Points, in no order, along strands that fork, close into loops and pass close to each other.
(in the rows, 128 means zero)
Points whose rows are less than 95.9 apart are linked; no others are. Some points are linked to none.
(713): 180  90  138  97  101  154  94  138  89  146  71  192  77  114  141  93  112  124  175  112  83  177
(89): 105  119  100  185  82  123  93  118  130  179  82  154  127  93  122  105  145  172  58  138  93  114
(520): 130  144  97  95  161  161  116  133  73  137  202  111  99  142  55  152  100  53  128  88  158  116
(404): 127  117  117  170  151  125  121  95  142  133  141  71  180  115  180  155  194  140  89  140  152  146
(551): 145  102  125  130  116  134  107  106  133  152  121  150  127  129  171  113  154  143  101  160  138  114
(175): 105  123  105  161  95  122  88  101  116  154  74  127  150  99  113  123  149  165  70  134  116  88
(414): 97  176  101  209  160  105  143  102  134  123  103  80  189  103  132  143  212  138  85  116  113  137
(116): 139  131  128  112  147  129  128  132  152  99  146  89  144  170  170  107  153  136  122  182  131  131
(1102): 157  149  140  50  132  139  150  98  130  117  144  152  154  124  96  137  82  108  139  151  131  108
(320): 178  53  174  184  128  132  138  125  148  147  131  161  101  162  176  134  117  161  216  91  201  113
(132): 164  78  150  135  127  106  151  189  113  93  86  180  81  170  147  157  99  95  191  73  100  174
(1042): 188  90  165  107  125  131  154  119  125  113  112  180  121  124  147  139  79  137  199  112  178  86
(593): 154  166  115  59  136  140  143  127  127  121  143  152  131  132  104  118  108  116  114  171  73  160
(1083): 132  118  131  143  138  137  112  107  143  100  155  42  173  150  170  147  189  145  113  149  167  120
(65): 145  172  103  81  127  112  159  122  139  109  133  143  153  148  90  119  112  125  127  187  91  160
(129): 177  84  168  109  133  152  112  151  137  122  153  85  97  158  185  130  107  151  151  134  167  111
(472): 160  79  145  121  132  103  169  195  117  87  100  132  79  153  139  170  96  94  167  78  132  147
(817): 146  114  93  176  168  117  138  123  156  154  148  111  156  145  183  120  182  148  112  180  160  183
(146): 83  176  100  87  174  121  174  116  133  114  138  65  159  162  45  131  112  80  125  137  86  159
(647): 79  107  103  207  120  124  122  106  154  204  118  177  122  91  155  92  159  154  63  105  84  161
(576): 115  172  117  107  93  140  94  191  88  135  150  165  82  83  73  109  101  132  124  127  24  168
(883): 120  105  137  171  144  139  114  78  137  138  154  77  191  87  176  167  181  135  90  115  160  129
(17): 97  171  131  85  103  112  129  128  133  109  114  148  130  124  90  115  110  133  119  148  83  100
(426): 173  108  137  91  159  138  135  186  91  104  142  104  70  135  116  162  89  82  138  85  161  137
(311): 69  186  124  86  156  131  152  125  125  98  147  50  140  157  52  126  118  86  108  122  73  116
(493): 124  152  129  108  88  128  81  204  88  133  110  169  65  79  95  118  97  126  149  110  41  170
(510): 168  83  163  135  135  157  103  117  145  145  165  93  131  153  193  132  130  156  152  148  177  112
(1145): 133  115  128  96  126  107  122  183  82  130  57  111  71  113  83  171  90  106  108  97  111  128
(1026): 64  196  127  92  123  122  116  152  101  141  130  127  110  106  25  154  74  89  125  93  92  107
(140): 204  103  176  104  156  166  130  164  110  121  167  85  74  144  161  135  70  140  163  119  159  120
(1158): 173  114  161  76  128  133  171  124  128  96  118  177  118  116  101  158  58  117  193  101  180  92
(683): 109  87  134  186  140  123  139  60  147  197  110  173  148  47  167  120  125  110  73  104  127  135
(114): 136  184  83  78  178  129  164  142  112  115  158  109  127  164  64  124  108  88  126  169  90  203
(1210): 124  152  118  166  173  109  156  85  156  108  155  116  206  135  166  144  167  135  130  162  181  139
(215): 164  90  142  93  132  126  137  176  107  109  96  118  73  127  131  153  95  99  153  95  141  132
(477): 146  133  131  98  144  143  122  153  149  111  148  116  105  172  172  91  131  135  135  170  97  130
(991): 108  143  78  206  174  102  168  132  131  149  102  95  160  101  144  121  202  149  89  138  144  201
(1127): 127  151  142  62  152  146  139  146  114  102  159  112  97  131  98  139  95  87  130  111  133  109
(395): 108  142  69  195  62  108  149  167  147  115  108  192  130  118  66  105  149  196  128  196  93  208
(614): 166  147  147  91  158  155  124  164  128  115  167  143  87  164  175  94  113  117  155  142  86  143
(602): 93  182  91  147  93  101  120  162  146  116  98  104  133  151  96  96  161  171  82  173  72  140
(29): 100  102  97  211  91  126  94  111  130  196  101  174  125  91  131  105  146  167  51  128  91  143
(1163): 150  106  164  107  105  155  138  114  152  87  167  36  161  138  138  146  109  160  171  105  213  87
(775): 159  82  154  114  109  141  96  150  95  137  64  203  75  138  156  100  102  114  208  96  86  184
(1206): 119  84  146  183  160  141  123  78  154  170  149  110  165  69  206  152  159  122  97  101  163  132
(550): 72  175  96  92  150  147  132  121  99  143  176  100  128  137  35  151  99  55  109  111  95  122
(1181): 102  130  150  97  119  119  124  172  125  96  119  99  74  137  133  116  122  114  130  113  126  85
(823): 101  193  72  90  164  123  167  144  117  131  162  95  134  151  40  124  104  82  118  164  70  199
(746): 172  181  99  69  177  147  136  135  111  131  190  145  129  154  100  126  97  88  130  160  83  178
(1179): 125  171  120  72  148  148  127  156  106  123  180  138  95  131  102  129  99  75  129  114  106  128
(1238): 154  108  121  105  70  129  108  69  115  142  98  209  145  91  109  120  107  141  114  163  118  106
(805): 112  51  152  170  114  125  114  133  134  131  113  100  115  125  183  147  155  130  148  87  215  118
(24): 126  114  160  129  116  129  145  94  158  104  157  127  170  131  157  136  136  144  151  117  196  72
(791): 181  74  129  95  95  144  91  120  106  161  85  160  93  110  144  109  121  140  121  154  114  131
(560): 113  86  140  182  154  129  133  73  144  178  125  143  160  57  193  143  144  112  84  102  149  136
(247): 177  81  148  76  122  125  126  147  103  125  84  123  86  115  137  148  96  117  147  125  142  120
(333): 156  108  169  91  125  140  153  123  148  91  164  73  143  135  124  145  89  152  174  108  199  82
(153): 115  144  149  70  144  139  153  141  115  92  155  81  119  124  87  144  89  90  143  76  163  95
(653): 142  66  157  145  98  123  138  149  140  102  124  76  120  129  161  162  127  146  164  89  222  99
(995): 80  177  124  185  109  111  97  94  131  126  84  103  190  117  98  135  178  160  81  97  111  65
(1046): 176  130  115  102  165  152  137  175  76  121  161  124  83  135  92  178  83  61  144  76  170  138
(562): 90  162  133  147  141  109  141  91  145  73  141  69  197  154  127  135  202  132  130  134  152  94
(1230): 62  188  113  84  126  136  128  119  113  147  139  116  140  114  22  149  82  91  117  110  77  109
(120): 82  168  66  204  88  98  139  117  145  142  94  172  165  114  93  114  156  176  83  161  90  149
(1032): 130  138  128  110  100  131  86  199  84  141  87  147  48  95  110  121  100  117  130  110  67  154
(314): 81  164  135  110  79  106  108  148  129  117  96  160  120  118  99  117  116  143  126  131  88  86
(1012): 96  183  73  154  95  88  157  149  149  108  95  165  145  146  91  85  159  164  141  191  100  168
(148): 95  160  95  211  177  99  164  128  146  134  100  92  174  88  149  130  201  136  87  120  123  179
(246): 123  56  157  175  135  129  108  106  148  171  137  127  120  113  195  139  146  136  144  99  202  112
(365): 91  145  158  102  109  114  127  178  130  96  110  142  74  136  135  109  112  114  153  110  115  89
(761): 138  111  120  197  173  128  127  97  160  183  167  198  138  155  195  86  158  139  140  139  126  183
(290): 135  79  121  165  91  123  95  75  120  177  91  203  124  92  159  111  138  125  117  126  146  113
(1244): 133  46  152  187  144  126  98  94  134  192  128  172  103  121  197  123  140  123  159  84  181  135
(327): 147  105  156  186  157  141  132  96  164  166  189  154  160  156  209  124  133  154  156  141  172  116
(1153): 114  156  118  156  156  109  155  83  154  91  142  89  211  142  132  148  189  133  150  152  168  122
(222): 173  98  163  170  145  154  115  106  146  155  195  113  154  157  197  146  115  170  156  149  189  111
(1006): 90  128  167  100  111  114  143  135  121  71  98  58  123  131  94  138  124  125  141  72  165  59
(1010): 105  169  133  84  126  115  151  110  152  79  132  96  165  160  98  122  140  124  130  154  119  108
(685): 86  177  111  200  135  112  119  94  131  120  102  94  203  106  115  141  201  148  80  97  111  107
(755): 191  115  159  81  166  164  136  171  106  121  174  77  71  137  141  144  77  107  144  101  155  129
(1190): 136  135  136  188  174  124  157  78  165  140  177  130  214  107  187  161  146  138  136  144  185  145
(491): 174  94  121  163  161  138  117  97  149  172  160  122  165  148  196  136  154  155  111  176  152  160
(595): 169  139  102  101  166  161  111  160  62  131  178  141  77  140  73  162  94  55  147  87  173  134
(860): 115  120  146  97  127  107  133  178  101  100  73  63  92  127  96  163  98  103  113  85  136  101
(627): 141  170  123  80  148  156  118  166  108  109  178  144  80  141  138  103  110  86  128  128  73  153
(904): 82  165  148  85  137  134  126  145  120  91  126  49  106  145  84  133  116  103  105  100  99  88
(760): 104  137  102  145  68  119  111  141  147  134  116  188  121  130  126  82  141  167  116  170  57  143
(716): 123  116  142  117  133  132  113  121  150  103  147  63  153  159  170  129  167  139  115  155  156  114
(1168): 95  156  109  84  166  159  133  128  94  133  187  87  121  137  50  153  100  51  115  98  134  113
(123): 160  131  135  59  104  142  129  90  112  127  109  180  137  109  102  126  92  129  134  158  115  110
(1278): 111  154  115  116  78  117  110  156  138  124  121  161  105  129  115  90  128  156  106  169  46  146
(273): 119  133  160  99  117  129  142  115  153  87  155  100  160  139  135  130  125  134  150  130  175  69
(1173): 132  133  123  102  126  119  102  196  74  146  77  113  58  101  98  153  96  108  107  104  87  145
(401): 121  64  134  181  118  115  98  99  127  179  94  185  103  103  168  121  144  124  119  106  158  121
(719): 129  103  109  147  110  126  112  92  132  161  110  143  158  113  149  128  159  147  82  156  131  115
(1243): 141  81  160  139  97  145  123  119  140  97  146  54  146  127  169  158  137  155  153  91  225  95
(943): 88  177  86  161  95  95  139  140  146  118  98  132  157  144  101  102  162  167  97  178  91  135
(1136): 135  106  147  167  138  144  134  73  149  135  162  133  193  108  182  152  144  143  133  130  199  93
(1256): 91  124  150  116  114  108  127  162  111  91  63  51  103  138  89  155  118  129  122  78  143  72
(66): 185  78  121  111  86  155  85  107  107  164  83  188  95  112  149  89  121  145  136  148  85  156
(947): 181  76  144  89  106  134  105  132  105  148  78  150  92  118  153  129  108  124  137  141  138  123
(1091): 93  140  85  203  71  109  114  131  148  147  115  200  144  113  96  94  142  180  89  164  72  159
(763): 91  93  112  187  127  127  112  109  146  185  135  184  119  121  183  88  171  136  93  120  100  145
(1140): 111  167  116  90  126  105  148  107  142  105  113  121  166  150  92  121  135  134  116  174  105  118
(1274): 100  132  162  77  122  127  161  124  125  74  119  49  131  133  71  153  116  112  148  71  154  77
(813): 111  172  107  93  104  131  121  173  126  128  144  140  93  125  90  104  113  134  102  159  32  172
(781): 99  168  65  163  87  95  154  171  146  104  96  166  123  133  61  93  156  187  145  195  117  197
(1217): 181  146  161  64  152  160  166  120  113  116  178  160  131  126  98  154  50  114  178  102  167  96
(889): 96  143  150  91  129  127  116  155  127  87  119  64  98  148  123  116  138  127  108  115  121  82
(577): 165  123  131  181  161  129  139  86  163  150  169  184  168  167  185  114  142  150  162  168  154  126
(1056): 138  106  121  146  65  123  102  72  126  152  93  224  135  88  128  107  118  132  132  151  125  111
(611): 176  169  144  63  168  147  166  107  130  115  184  147  148  146  105  143  76  107  153  143  130  117
(1247): 90  153  112  172  90  117  91  105  124  145  75  125  171  105  96  128  150  172  78  114  119  68
(868): 138  122  73  187  178  113  163  127  140  161  114  102  147  109  168  112  183  145  113  165  176  221
(578): 82  147  144  117  89  108  110  155  140  111  108  178  81  128  134  96  117  131  155  127  83  88
(405): 94  162  146  100  127  121  144  104  143  63  131  58  176  159  106  128  170  129  125  131  127  89
(1088): 162  117  138  124  138  133  119  97  150  137  155  164  149  154  174  110  131  145  140  166  140  115
(1169): 116  103  109  187  150  121  124  98  153  187  154  201  122  137  188  81  170  127  116  124  106  171
(818): 154  60  159  141  119  111  119  164  109  113  55  188  80  170  155  122  116  107  205  85  91  185

How many points has the smallest loop of links through each point below? Write none if it is on no loop.
(146) -> 15
(947) -> 10
(116) -> none
(426) -> none

A tip is a point with one link. Name the tips that can be reached along the links from each point below, in the order of the rows.
(860) -> (683), (395), (602)
(246) -> (1042)
(175) -> (1026), (761), (491)

A fork is a point with three links, a tip a point with one. Leave the first point through the second and follow the links. Name the first fork or tip that comes.
(146), (311) -> (1140)
(761), (1169) -> (175)
(493), (576) -> (943)
(716), (1083) -> (683)
(132), (818) -> (215)
(995), (685) -> (491)
(175), (89) -> (761)

Name the points in between on the shortest way along the links from the first point to the second, in order.
(947), (713) -> (791), (66)
(1158), (123) -> (1217), (611), (1102)
(683), (614) -> (560), (1206), (883), (404), (1083), (716), (116), (477)
(1274), (860) -> (1006), (1256)
(602), (1091) -> (943), (120)
(395), (943) -> (781), (1012)
